Points on a hilly landscape, in no order, each with its height.
From any point a ball rolls to the lowest of the 2 points nearest to it. It stops when none of these is lower. Distance is the straight distance between rows; heights are no part of it.
q_356 h=139: [126 157 121 109 103 118 124 135 133 113 164 121 169  59  92 151 111 190
 169 120  85 142  60 154  59 160 132  65 135 165  88 135 137 172  51 123
 114 132 170  97  88 105 147  68 116]
q_111 h=516: [151  91 101 127 164 187 121 127 140 133 136 142  90 138 143 102 154 131
 118 123 124 138 130 158 222 109 137 139 170 114 160  95 138 169 187 144
 163 148  66 132 143 123 134 100 157]
q_534 h=602: [135 124  72 149 141 102 154 153 146 117 156 136 103 108 195 100 128 141
 100 122 139 103 112 175 121  97 114 103 121 134 167  94 142 178 175 171
 195  90 106 174 129 137 118  67 100]
q_386 h=305: [ 73 177 109 140 137  73 113 150 129  82 117 153 142  67 173 101 134 145
 123 138 177 108 148 113  64 130  97 155 110 154 103 129 158 126 136 145
 120 106 219 189  93  83 102 161  99]
q_412 h=453: [108 140 135 108 112 146  95 165 126  99 116 168 165  61 123 130 148 177
 145 127  96 103  97 127  67 136 117 104 132 159  91 109 141 139  97 116
  72 149 200 115  94  59 175 109 135]
q_405 h=274: [132  98 121 162  97  89 196 106 152 130 170  56 114 185  64 160 115 108
 130 102 105 114 122 120 110 107 145  86 168 121 152 127 112 106  96 116
 184 119  56  62 136 164 127 108 137]
q_440 h=135: [ 87 126  93 149 184 121 149 113 125 107 167 120 107 112 124 115 133 120
 126 102 145 112 156 122 151 120 115 176 157 120 140 103 162 126 158 154
 154 139 125 135  96  82  78 157 110]
q_623 h=441: [132 131  90 146 185 148 127  79 112 184 149  80 117 120 124 124 123 138
 161 118 136 183 128 172 192 173 173 150 155 122 140 134 145 170 135 171
 177 112 110 172 123 134  75 129 119]
q_280 h=467: [121 130 131 101 134 131 141 133 144  90 131 159 147 104 147 121 118 132
 126 130 110  70 105 121  85 117 112 116 102 124 133 110 133 136 110 137
 102 122 143 128 119 104 156 115 115]
q_229 h=434: [116 131 137 111 152 151 146  98 132 115 131 114 144 129  79 146 132 128
 142 103 105 142 126  96 127 155 153 161 141 122 114 152 136  96  80 118
 108 157 141  93 100 110 109 184 121]
q_50 h=327: [ 75 168  97 174 122  83 126 173 117 104 120 144 127  75 168 100 156 156
 104 124 180 122 131 136  62 110  98 125 133 166 120 113 145 130 148 152
 153 132 211 182  73  71 102 128  97]
q_994 h=704: [162 136 147 116 155 141  65 127  88 187  83 120 134 128 154 110 104 114
 151 162 157 197 142 153 188 159 153 155  92 130 104 160 119 167 172 148
  96  94 153 196 160 148 117 142 136]
q_19 h=374: [145 132 134 142 129 118 159  79 128 167 139  68 132 186  94 148 104 101
 144 106 127 159 126 127 148 149 159 121 132 118 138 161 112 118 103 114
 152 120  91 123 133 179 101 123 119]
q_987 h=377: [143 103 150 111  93 148 145 143 146 121 111 144 131 152 124 138 138 121
 111 138  92  95 117 122 119  99 124  98 122 118 144 119  88  97 124 102
 101 141  88  85 174 157 191 115 158]
q_557 h=654: [109 125 142 194  65  71 140 156 135 106 114 121  97 168 155 125 149 131
  81 153 164  91 127 134  89  72  94  96 146 146 148 118 103  99 160 119
 167 130 123 108 131 144 140 102 143]
q_179 h=293: [105 119 136 113 122  80 181 131 154  85 187 112 143 104  90 157 115 146
 134 119  68  57  87 121  34 121 104  83 143 130 143 105 138 110  69 138
 136 121 119  63  92 102 146  93  99]
q_329 h=689: [135 158 106  68 133  78 190 111 165  85 170 111 148 132 165 149  71 116
 137 128 110  26 104 105  47 132 108 110  68  97 158 116 143 149  89 130
 142  52 104 117 140 173 129 101  84]
q_22 h=359: [107 145 113 134 166 152  79  98 106 164 123  76 147  94  85 135 130 167
 185 121 143 208 146 140 163 205 168 186 163 136  96 169 165 143  99 130
 127 134 179 169 124 101  77 176 131]
q_473 h=524: [166 118 162 129  87 172 130 126 115 165  97 126 146 162  71 155 150 111
 119 118  78 188 121 110 158 133 159 108 129 134 118 180  79  90  93 101
 102 172 108  85 161 174 160 133 152]
q_852 h=770: [125 142 124 213  77  77 122 138 113 165 120 102 127 144 143 133 124 119
 105 133 166 162 108 178 103 118 125  63 143 162 127 149 109 143 141 135
 179 122 154 165 110 155 104  67 111]
q_908 h=675: [123 166 111 109 187  85  79 134 100 143 124 112 138  55 179 100 115 157
 169 165 165 163 170 155 131 175 138 186  98 130 122 140 177 181 156 167
 124  76 192 227 140 111  87 157 118]
q_378 h=450: [ 97 146 137 128 104 108 117 159 140  88 122 169 150  73 141 121 139 149
 121 136 126  71 109 122  59 115  95 113 117 153 118 112 134 121 112 131
  92 143 193 132  94  63 151 122 117]
q_789 h=694: [149 134 119  40 144 120 177 118 161  88 152 144 150 125 164 146  87 118
 132 127  89  32 102 111  62 127 115 112  73  92 156 105 135 143  92 125
 119  75  82  99 150 166 170 106 105]
q_262 h=395: [135  96 133  88 165 177 147 109 135 127 149 129 136 126  72 159 150 141
 144  87  73 143 115 103 138 152 175 149 161 112 125 144 139 106  82 124
 126 172 109  62 113 114 129 164 128]
q_729 h=426: [112 135 127 204  91 132  81 171  96 144  93 157 113 118 169 106 166 138
  89 152 182 171 140 169 138 100 109 103 150 172 122 122 113 146 208 137
 158 155 181 170 117  99 124  87 147]
q_655 h=410: [157 119 154  98  83 118 145 146 148 126 110 146 136 166 161 134 105  99
 113 149 114  77 123 117 100 102 113  93  77 121 142 128  97 118 119 102
  97  97  95 119 171 184 178 100 138]
q_369 h=390: [133  96  95 121 168 140 195  97 160 133 187  77  90 174  90 151 117 107
 127  80 119  92 144 116 164 128 141 148 177  87 172  96 154 133 130 135
 195 120  26  76 138 160  90 135 132]
q_307 h=558: [134 143 155 168  81 139 110 115 106 180 104  94 151 142  74 146 134 119
 142 119 122 209 118 138 147 151 152  92 147 166  92 174  97 119  87 101
 112 161 169 130 128 134 123 119 146]
q_711 h=228: [ 73  94 117 164 173 128 148 134 135  91 184 125 104 103  79 132 164 147
 117  89 112  95 139 127 126 118 103 151 198 127 146  84 159 106 147 156
 158 179 119  74  73  42  91 147 121]
q_584 h=260: [119 159  98  89 150 126 121 101 131 107 151  99 162  49 115 133 101 178
 162 122 113 133  99 140  77 183 135 140 125 126 107 139 169 170  86 143
 120 103 163 142 112  99  99 131 106]
q_156 h=748: [178  84 126  84 143 183 114 138 132 137 108 150  90 174 160 111 129 115
 101 144 129 132 168 109 239 108 129 160 130  87 158 103 134 145 182 116
 130 132  37 125 176 170 154 129 165]
q_296 h=421: [119 156 124 160 100  97  99 159 112 141 105 148 133 100 188 105 123 132
 113 145 165 138 116 160  94 120 110  96  98 167 119 133 122 164 154 151
 140 100 184 200 119 126 127  87 110]
q_9 h=673: [151 152 118  88 124  72 148 131 146 121 133 133 131 138 215 125  74 103
 128 148 146  57 115 126  71 122 104 114  44 117 150 122 132 167 131 141
 139  32 114 176 148 205 137  94  86]
q_31 h=733: [169 154 136  92 151  96 120  75 123 180 122  70 145 165 154 149  59 111
 167 143 134 155 115 147 124 180 167 128  58 105 124 163 123 159 105 133
 132  60 102 165 165 218 106 125 107]
q_533 h=372: [103 122  94  76 175 111 143 151 141  71 145 213  99 107 200  86 132 125
 108 142 146  66 177 103 150  91  83 187 108  95 146  65 176 145 195 151
 109 120 130 154 119  90 136 147 119]
q_152 h=567: [138 114 101  65 199 178 141  83 132 136 149 129 121 127 130 141 115 128
 153 109 105 143 122 116 174 168 166 178 130  89 139 125 161 153 119 149
 145 116  93 128 140 129 109 175 117]
q_665 h=287: [121  99 132 187 125 130 155 107 130 129 147  80  97 174  82 135 145 118
 116 108 139 128 153 126 176 104 132 134 195 122 145 122 121  97 140 115
 176 163  73  81 128 130 102 140 156]
q_663 h=682: [123 150 107 111 133  74 176 115 155 112 159 110 129 136 167 135  85 105
 128 126 139  55 124 118  79 117 108 125  85 113 155 119 143 144 119 137
 154  70 106 140 129 166 107 107  90]
q_21 h=766: [147  98 139 103 135 182 111 140 125 117  99 164 110 151 147 110 149 113
 106 143 132 131 153 116 202 108 124 161 128 105 142 105 125 120 166 112
 100 157  86 119 159 124 154 136 153]
q_710 h=484: [109 116 119 139 127 118 142 138 142 102 137 150 125 109 153 115 143 126
 113 121 131  76 127 132 109  97 102 122 133 131 148 100 133 129 150 139
 143 133 127 127 114  99 135 116 123]
q_481 h=550: [136  87  94 128 157 161 123 157 158  98 148 168  85 120 159  86 156 146
 106 132 114  90 130 156 181  88 114 125 165 118 172  67 150 170 193 155
 162 141  67 125 146 106 152  88 155]
q_704 h=513: [157 152 152 100 121 152 137  94 127 149 115 101 154 153  72 165 122 121
 146 115  90 185 118  93 133 174 180 131 108 128  99 191 114  91  53  96
 100 141 132  99 131 176 121 167 125]
q_757 h=693: [156 125 167 115  88  96 126 162 139 119 101 152  91 189 165 118 114  95
  98 170 170  67 171  91 125  74  92 137  85 109 137 118 106  93 163  90
  99  98  90 110 161 194 141 140 144]
q_235 h=719: [167 147 146 106 147 114  90  99  99 180  94 108 134 149 162 122  81 115
 149 150 146 166 127 142 152 157 153 145  66 118 120 157 121 158 146 142
 110  67 126 181 159 182 117 129 123]
q_474 h=454: [122 165 108 159  77 105  98 151 126 153 118 139 153  75 159 116 112 161
 139 136 146 149  76 177  85 141 120  59 106 176 103 135 125 183 112 143
 134 107 191 187 118 122 140  62 115]
q_119 h=713: [185  95 128  40 127 176 159 137 160 131 114 153 115 169 154 146 117 106
 119 125  82  96 131 105 150 119 150 123 104  86 165 109 108 125 124 106
 114 109  32  87 190 202 189 125 150]
q_176 h=387: [106 129 117 161 115 154  72 170 101 131  97 174 124  88 173  96 160 140
 118 144 164 153 141 156 144 117 118 125 134 165 116 116 135 154 186 144
 117 144 195 188 118  70 139 113 145]
q_817 h=304: [124 102 149 155 100 192  95 145 110 145 100 153 127 115  86 128 174 141
 121 117 108 162 122 136 155 117 131 109 169 146 113 122 105 101 127 110
  98 203 150  92 125  72 164 127 175]
q_151 h=605: [ 96 131 118  83 180 180  96 121 121 103 108 137 154  82  90 127 139 157
 159 119 128 162 146  95 145 176 148 198 152 121  93 148 168 125 104 124
  94 147 180 134 123  70  99 213 124]
q_828 h=755: [131 157 136 183 107  74 109 103 112 178 125  84 139 152 131 135  92 110
 134 134 154 167 117 157 113 148 139  91 106 152 111 170 112 139 115 133
 143  93 155 171 113 168  95  98 104]
q_465 h=474: [176  95 129  70 133 208 117 144 140 150 106 172 135 132 135 125 147 135
 121 124  79 145  97 151 166 117 153  96 129 117 145 124 103 144 134 125
 117 150  80 104 182 142 197  88 160]
q_324 h=782: [130 101 156 144 124 159 122 123 125 119 108 146 107 162 108 121 152 109
 104 130 146 136 173  98 187 109 122 167 146 102 135 118 106  73 148 103
 103 176  93  93 141 120 126 171 155]
q_675 h=544: [146  93 115  86 166 184 151 108 143 123 144 134 120 143 123 133 134 116
 135 102 100 117 118 128 157 127 152 143 147  96 153 113 135 138 124 128
 145 137  75  98 140 138 132 131 128]
q_211 h=289: [104 156 112  89 174 129 133  98 135 100 141 114 152  85 124 127  99 143
 155 118 129 114 128 113 104 164 135 170 115 119 118 139 167 146 101 144
 115 101 153 143 116 101  91 171 107]
q_875 h=661: [166 115 146  78 155 154 115 124 119 141  99 146 107 173 154 116 109  97
 120 143 154 136 179  93 199 127 125 188  87  83 130 124 126 111 156 109
  91 112  77 133 150 176 125 169 129]
q_348 h=329: [156 101 133 147 104 128 162 102 138 150 136  81 125 190  99 152 115 107
 128 115 109 144 121 135 147 121 152  93 152 121 145 142 100 114 112 107
 166 127  63  98 155 179 128 103 143]
q_408 h=785: [117 149  83 219 110  80 128 135 116 177 148  86 125 105 138 121 127 152
 122 113 164 172 105 191 122 139 138  73 146 168 128 139 133 164 135 163
 208 115 156 183  95 125  81  71  98]
q_869 h=798: [103 139  69 189 144  91 150 145 132 140 167 104 109  81 148 110 143 158
 108 104 148 133 110 186 114 118 123 100 147 155 152 104 152 162 159 179
 214 116 143 170  92  97  83  93  91]
q_925 h=656: [139 142 129  88 199 108 115 102 111 142 117 121 119 142 160 114  92 107
 152 149 166 148 176 103 171 154 137 206  89  95 119 135 150 134 153 140
 102  84 120 173 139 161  94 184 118]
q_131 h=449: [146 135 170 116 124 134  89 146 109 129  79 178 118 160 162 100 128  91
 106 161 169 134 180 101 163 104 105 165  76 118 111 123 108 102 178 105
  62 127 133 143 145 142 135 158 135]
q_184 h=624: [ 86 115 132 114 170 166 120 130 128  91 128 157 143  89  91 126 156 146
 139 105 123 125 144 100 135 137 129 176 165 123 109 112 150 109 112 131
  93 176 165 107  94  45 117 185 124]
q_839 h=460: [158 129 153 138  52  92 153 132 136 140 123 110 149 176 107 153 110  96
 118 141  98 131  98 144  85 111 127  51 108 145 123 156  79 110  84 103
 129 114 109 108 165 181 167  79 138]
q_545 h=622: [129 124 102 130 119 113 123 175 135 109 115 167  97 122 225  90 135 128
  90 152 152  94 133 150 130  75 100 114 108 137 160  94 135 164 202 153
 162 110 119 176 140 150 146  77 123]
q_122 h=633: [121  98 144 200  56  93 142 138 139 122 129  99 108 177 108 137 145 132
  99 142 129 112 107 141 114  85 119  69 171 148 138 130  92 102 146 117
 171 144  95  82 151 137 155  93 165]
q_12 h=202: [130 158 132 133  74  78 144 134 144 117 153 117 165  93 107 144 110 145
 151 124 102 115  67 155  53 132 115  42 114 162 112 137 118 153  65 125
 133 118 159 110  97 125 154  64 105]
q_838 h=244: [124 117 166 142  73 154 119 145 113 131 101 151 140 131  93 139 160 128
 114 132  92 138 117 116 115 115 119  98 133 142 109 136  90  79 107 100
  80 179 151  92 128 107 178 135 164]
q_915 h=470: [129 137 133 113 159 154 132  79 120 148 127  93 141 150  80 151 119 125
 153 110 118 182 139  99 158 177 179 167 134 119 115 172 133 105  85 116
 124 138 126 124 120 148  94 185 122]
q_857 h=336: [106 111 122  63 170 138 167 123 155  83 160 159 121 128 139 136 117 119
 123 111 116  44 146  94 127 113 104 167 124  76 157  79 161 108 122 127
 112 128  85  84 122 112 139 159 118]
q_894 h=478: [139 109  86 131 163 175 117 114 119 155 143 124 110 111 137 104 132 137
 142 121 130 162 121 172 195 132 145 135 153 122 143 106 141 181 165 161
 165 121 103 166 131 112 116 103 135]
q_643 h=354: [113  99 147 207  97 133 132 119 121 130 135  98 106 157  70 137 170 135
 104 121 122 145 128 140 152  99 126  97 201 143 136 130 102  86 138 115
 161 183 112  75 122  90 126 127 167]
q_631 h=394: [132 117 110  90 170 114 116 150 111 104 115 194  86 126 217  77 127 120
 107 161 166 109 175 113 181  98  96 184 102 109 133  85 157 161 219 140
 120 114 122 187 130 127 132 138 126]
q_259 h=489: [125 157 110 154  93 135  94 132 114 159 127 122 157  77 115 135 117 167
 167 130 121 174  74 166 114 158 138  72 132 173  89 138 125 179  93 123
 123 129 184 159 119 108 136  78 130]
q_305 h=678: [153 119 146 119 124 124 125 136 128 136 117 139  92 186 158 114 116  94
 106 147 159 101 180 100 172  95 106 159 104  97 139 110 122 107 169  99
 118 115  78 118 152 177 122 143 142]
q_470 h=525: [130 144 141 156  77 154  99 143 108 165 107 127 157 109  91 144 136 142
 139 124 119 183  91 153 134 145 133  75 142 181  85 153 105 144  97 107
 100 160 185 135 128 107 151  91 150]
q_432 h=319: [ 91 154  98 127 186 120 122  91 116 140 149  83 138  87 105 131 114 148
 164 113 149 157 143 134 140 181 146 177 146 125 119 151 168 142 117 159
 144 114 160 162 115  98  65 170 112]
q_112 h=686: [158 131 168 148  73  73 141 150 140 134 112 118 101 205 151 133  97  95
  96 161 170  76 153 109  97  76 102 104  89 123 145 137  96  96 153  94
 128  82  95 110 156 213 134 116 135]
q_531 h=350: [131 100 117 136 158 144 169  91 141 139 154  84  94 184  86 147 127 100
 128  98 136 130 158 114 179 132 140 167 163 100 153 126 141 109 127 120
 171 136  55  91 132 157  91 151 134]
q_258 h=594: [190 128 152  50 131 188 132 115 129 152  93 154 141 154 133 151 121 106
 135 126  86 157 126  84 154 162 174 142  68 103 129 168  96 112 100 104
  90 124  88 110 179 215 162 156 127]
q_330 h=252: [103 168 147 119 154 103  95 124 127  98 103 144 146 121 132 112 116 112
 142 153 172 129 175  84 106 145 111 185  96 128  87 151 134  80 115 111
  60 109 190 158 115 115  94 199 111]
q_594 h=514: [155  96 108 100 149 189 135 120 135 151 143 134 127 136 109 129 142 137
 138 102  85 144  88 162 160 131 163 101 156 123 146 119 116 160 118 142
 157 143  84 107 146 132 154  92 143]
q_559 h=425: [168 100 148 120  93 173 127 146 135 155  99 134 128 165 125 138 133 115
 110 134 101 148 108 142 166 110 142  80 133 132 138 136  80 123 141 109
 124 144  72 100 193 170 176  87 173]
q_568 h=411: [137 131 105 150 153 132 138  70 118 181 147  68 132 151 103 142 108 120
 155 113 128 175 112 160 166 165 165 116 147 126 136 153 127 151 112 144
 173 118 100 149 129 153  85 114 116]
q_449 h=730: [188  92 132  67 142 195 132 121 137 145 109 144 109 172 143 131 127 101
 116 119 105 143 139 105 203 131 156 151 121  88 156 122 118 133 142 112
 129 131  42 105 178 196 160 132 147]
q_581 h=702: [167 115 122  31 146 171 157 125 158 104 126 164 146 140 159 144 107 125
 134 127  73  75 100 121 111 125 136 112  95  91 153 108 120 139 105 122
 111 107  67  97 166 169 188 112 128]
q_622 h=443: [103 135 112 135 136 182  72 155 105 123 113 148 150  62 102 122 156 177
 165 115 120 166 113 128 129 157 130 144 167 162  86 121 149 154 116 121
  91 160 208 144 106  43 138 140 140]
q_727 h=585: [121 119 110  70 190 191 119 103 122 120 130 144 135 104 113 124 137 139
 153 117 123 156 135 104 178 172 159 191 141 105 121 134 162 138 114 141
 113 137 130 132 125  97 110 194 122]
q_667 h=420: [150 120 136 104 159 131  90 141 107 133  93 180 105 154 191  83 120 103
 115 167 174 143 188 114 198 102 106 190  91 104 118 114 138 137 217 126
  91 111 123 171 140 143 128 157 134]
q_299 h=362: [113 102 160 197  72 149 102 147 115 133 101 137 113 142 101 129 178 139
  95 143 120 140 113 145 147  99 111  84 174 148 126 125  89  92 160 114
 135 190 134  88 138  83 160 115 182]
q_107 h=468: [120 118 115 190 107 131 112 142 120 127 126 140 111 127 146 112 158 127
 101 131 153 126 131 156 142  95 117 105 156 149 141 116 125 135 174 140
 169 154 142 140 119 102 124  98 137]
q_714 h=218: [ 90 157 142 121 154 100 137 123 139  77 132 150 143 127 115 120 120 102
 131 130 160  95 173  74  91 133 101 191 108 119 107 127 145  72 104 114
  80 130 167 124 109  98  94 205 108]
q_140 h=644: [161 126 120 121 116 103 111 154 125 141 108 151 114 144 219 103 107 112
 108 159 157 117 121 167 133  96 113 105  83 132 150 118 120 180 197 145
 153  71 116 184 157 184 151  67 117]
q_745 h=745: [153 171 147 140 118  57 109  89 115 183 120  64 146 173 125 136  60 109
 153 148 145 159 115 145 110 166 150 104  71 130 112 180 114 133 102 126
 122  69 137 164 131 203  93 119 101]
q_73 h=488: [159 124 162 128  70 130 158 119 124 140 118 104 145 179  82 162 128  99
 122 128  78 150 112 112 118 122 143  88 114 128 121 169  83  82  79  94
 107 138 101  82 162 187 168 119 146]
q_882 h=341: [136  96 163  93 106 165 149 139 133 118 101 161 132 142  97 143 159 128
 108 131  70 103 123  93 129 112 135 124 126 101 138 134  95  64 118  99
  79 174  82  58 161 153 197 162 157]
q_763 h=208: [123 163 101  85 125 125 124 108 138 115 161 102 171  43  84 157 101 200
 175 112  92 167  72 153  61 189 150 105 134 141  78 149 158 180  53 118
 109 112 164 106 102 115 114 104 111]
q_969 h=670: [126 147 156 170  75  57 132 171 124 119 103 130  94 185 186 119 121 109
  81 169 192  88 150 128  64  60  90 111 110 133 141 123 106  99 170 114
 152 101 127 131 134 200 123 103 126]
q_441 h=643: [171 132 139  63 186 142 107 100 112 168  99 123 113 168 151 123  91 100
 156 146 148 171 167  94 192 167 155 204  75  77 122 145 135 128 146 127
  95  83  88 150 149 186 113 192 118]
q_589 h=429: [101 142 155 171  65  90 116 153 127 110 113 143 138 127 124 136 149 124
 109 138 137 110 114 125  60 107  97 101 129 157 114 128 111  96 112 115
 107 149 190 125  97  93 150 129 133]
q_688 h=363: [138 109 151 144 117 204  92 137 103 154  84 145 127 132 101 118 157 121
 115 126 124 191 140 123 190 132 143 134 155 137 110 143 101 113 138 113
 100 189 136 120 138 103 138 143 162]
q_786 h=207: [106 154 131 196  83  51 157 104 136 133 155  72 138 137  83 146 120 119
 131 110 134 132 110 139  79 133 123  80 146 156 120 152 130 115  82 125
 170 126 151 123  81 128 101 105 102]
q_482 h=621: [172 129 139  40 161 184 121 103 126 138 104 142 140 143 151 138 103 114
 143 137 108 160 131  95 169 176 172 178  74  92 125 154 122 135 114 121
  99 102 100 143 164 180 138 179 118]
q_834 h=282: [ 84 178 122 127 160  76  97 115 134  99 128 111 144  83 136 113 114 139
 148 144 168 126 162 110  86 163 114 180 110 134  94 156 161 113 119 130
 103  94 207 184 114 104  74 184 102]
q_10 h=610: [135 122 165 204  59 102 131 130 123 136 123  96 110 190  96 142 138 105
 103 145 146 140 139 122 124 101 113 100 142 136 129 155  88  78 139  97
 140 147 113  93 139 142 125 120 155]
q_461 h=352: [106 127 132 161 118 115 143 116 128 120 148 108 137 109  81 142 145 135
 134 105 110 121 105 130  98 124 124 107 166 150 116 123 132 113  93 127
 127 161 156 101  84  80 120 125 123]
q_814 h=794: [100 110 144 173 126 124 124 129 123 101 128 152  93 156 111 114 168 123
  90 131 159 112 179 101 172  89  99 172 167 109 130 101 122  67 168 100
 126 177 111  89 120  85 114 177 164]
q_693 h=177: [ 92 141 115 142 167 107 135 118 127 106 138 134 120 126 137 115 128 102
 127 126 169 110 181 103 130 124 113 185 132 125 122 124 144 106 143 132
 119 127 154 146 105 103  87 176 111]
q_678 h=389: [101 159  84 156 134  95 115 169 115 137 130 134 130  47 196  95 134 170
 118 140 164 144 112 172  93 127 113 116 101 167 126 110 152 180 151 171
 167  92 199 218 109  99 108 101  92]
q_793 h=270: [121 131 126 131 101  51 195 120 156  95 173  95 137 143 108 152 101 113
 132 118 103  53 100 114  41 109 106  85 119 122 149 122 131 118  81 128
 154  96 105  89 112 144 133 103  99]
q_877 h=402: [101 121 150 203  54 103 114 149 117 129 120 128 121 131 107 134 170 136
 105 130 136 128 107 151  93  99 102  73 169 161 122 129 101  97 135 119
 144 170 167 109  97  82 142 103 155]
q_677 h=562: [176 115 152  77 113 194 130 135 129 151 100 164 153 148 112 158 145 116
 125 123  69 158 112 105 156 134 166 112 100 118 124 172  90 103 103 110
  89 161  98  84 175 187 186 135 149]
q_847 h=687: [143 147 119 133 161 107  76 131  89 179 111 118 125  88 178  99 115 145
 155 162 163 175 152 173 160 156 142 152 101 140 121 144 149 192 184 174
 130  83 166 219 144 133 103 132 123]
q_311 h=245: [104 141 122 164 116  57 190 101 142 104 183  70 134 150  83 153 106 103
 134 102 124  89 120 104  74 125 113 115 141 127 144 138 141 105  80 128
 162 113 123  95  92 133 100 126  99]
q_459 h=435: [154 144 152 129  79  86 137 125 135 131 117 121 143 163 150 136  96  97
 125 148 129 101 106 132  79 119 114  82  79 143 133 149  95 125 108 109
 121  89 126 142 148 182 148  92 113]
q_157 h=403: [106 147 100 130 152 164  79 126 111 130 134 102 151  59  84 128 139 193
 184 114 126 186 114 139 137 188 153 165 173 141  89 145 173 162  99 129
 118 140 190 148 115  72 101 152 127]
q_621 h=298: [126 118 168 101 108 147 147 129 133 105 114 148 152 133  84 155 147 127
 119 132  77 110 122  88 100 118 130 132 117 117 115 138 104  57  78 104
  74 172 131  66 125 127 170 176 140]
q_731 h=178: [ 80 114  97 150 175 132 134 145 133  96 161 153 107  73 128 108 164 139
 115 102 140 100 147 132 136 107 108 165 165 131 136  80 159 137 168 167
 149 166 148 130  82  41  99 143 119]
q_467 h=419: [149 134 161 123 107 186  87 136 102 164  73 141 146 134 112 129 140 115
 125 136 120 196 130 113 161 149 149 125 114 146  97 165  99 117 114 105
  73 159 160 134 151 132 145 145 151]
q_753 h=355: [103 114 101  55 166 112 164 148 162  63 160 193 105 115 181 108 117 116
 108 123 128  18 169  92 118  90  72 168 103  77 163  57 179 126 160 138
 113 108  92 112 131 115 146 145 112]
q_392 h=660: [173 137 134  97 112  99 117 134 131 151 110 137 136 149 203 117  77 102
 125 158 141 102 111 147 111 119 115 101  56 124 143 130 108 168 154 134
 127  49 106 179 166 203 149  79 109]
q_354 h=219: [103  91 120 167 130 100 183 110 148 110 181  81  98 167  72 151 139 121
 120  98 116  87 127 115 119 100 123 124 188 114 158 104 133  97 122 124
 182 146  64  58 121 122 108 135 139]
q_279 h=356: [ 92 144  94 154 135 122 105 178 109 109 119 166 115  60 185  86 159 156
 109 136 166 133 139 155 111 110 106 134 128 159 124  97 149 162 180 164
 139 126 199 192  97  65 126 117 110]
q_835 h=424: [108 130 114 133 133 169  90 163 116 122 134 156 143  57 106 129 151 189
 158 118  98 135  82 154 101 143 133 100 159 165  97 103 139 160 107 132
 108 161 185 121  96  46 156  92 133]
q_519 h=587: [146 139 176 188  64 120 119 122 108 166 107  91 132 185  82 141 131 100
 113 141 127 186 129 125 133 126 129  94 139 146 109 179  83  81 108 100
 117 154 141 114 136 150 124 124 147]
q_458 h=277: [ 90 100 119 187 152 125 159 104 124 117 175  86 114 120  53 144 156 126
 129  87 123 129 129 127 138 122 130 142 211 129 140 109 146 103 126 140
 173 181 118  82  76  67  81 140 126]
q_364 h=639: [ 73 126 135 161 138 127 111 133 122  96 133 145 135 100  85 125 169 130
 128 111 150 126 162 101 111 125 109 169 176 141 101 112 137  84 123 121
 104 181 186 111  77  36 102 190 138]
q_340 h=577: [141 108  82 150 138 144 120 164 155 111 147 159  90 108 175  90 156 156
 104 125 124 101 112 182 153  90 116  93 146 137 170  79 131 190 191 169
 188 120  82 152 139 111 157  55 135]
q_907 h=667: [128 157 128  82 183 111  90 107 113 131 117 115 148  87 165 115 102 137
 166 159 153 152 161 126 135 174 145 191  87 111 113 151 158 153 135 153
 103  71 162 194 147 138  94 172 122]
q_138 h=340: [112  87 135 143 154 154 165 101 127 129 160  97 125 143  47 160 156 130
 136  81  91 146 116 115 143 136 154 135 192 114 134 127 135  94  91 125
 152 185  96  60 102 106 111 150 134]
q_647 h=243: [113 163 127 176  69  50 146 124 143 135 145  94 151 116 119 140 112 133
 138 125 138 139  83 152  59 138 116  59 117 164 116 155 122 146  79 135
 160 108 171 147  87 135 121  82  94]
q_574 h=315: [103 137 115  64 174 137 149 111 138  78 143 154 143 111 145 130 106 120
 135 119 132  76 140  90 117 142 116 180  99  93 135 109 160 127 113 135
 101 110 127 121 121 111 119 170 106]
q_998 h=321: [105 110 145 128 122 113 152 133 136 110 170 111 139 106  71 159 151 157
 143 111  66 105  96 126  72 122 120  87 169 143 121 115 127 110  71 135
 127 154 136  65  79  85 152  95 121]
q_116 h=388: [101 110 131 159 131 155 116 149 119 120 147 142 130  81  80 128 164 167
 136 102  96 123 104 142 109 128 126 106 188 154 114 100 134 128 120 132
 128 183 166  99  77  43 137 105 137]
q_227 h=476: [138 130 177 106 107 159 100 147 122 117  77 175 136 143 143 116 135 103
 110 157 133 129 157  92 140 121 112 152  84 114 117 129  87  81 129  93
  46 153 140 125 150 131 156 168 148]

For each start below, name the point where the ball stops.
q_31 | q_441
q_677 | q_838
q_107 | q_440
q_157 | q_356
q_116 | q_786
q_131 | q_356
q_112 | q_440
q_449 | q_354

Call two points neighbours if one is among the 2 nearest of the other. Go from one point of each pair to the other, from neighbour to neighbour, staying as low as possible. Name the highest point that can't be avoided.
q_440, q_838 | q_710
q_356, q_665 | q_412
q_786, q_356 | q_647

For each start below, name every point that the ball comes to, in order.
q_482 | q_258 q_677 q_473 q_73 q_839 q_459 q_655 q_987 q_882 q_621 q_838
q_408 | q_852 q_828 q_745 q_31 q_235 q_994 q_847 q_908 q_907 q_925 q_441
q_152 | q_675 q_594 q_465 q_559 q_987 q_882 q_621 q_838
q_21 | q_156 q_449 q_119 q_581 q_789 q_329 q_663 q_9 q_392 q_140 q_545 q_534 q_340 q_481 q_111 q_894 q_623 q_568 q_19 q_348 q_405 q_354
q_470 | q_259 q_474 q_296 q_678 q_279 q_50 q_386 q_834 q_330 q_714 q_693 q_440
q_915 | q_229 q_262 q_138 q_458 q_711 q_731 q_440
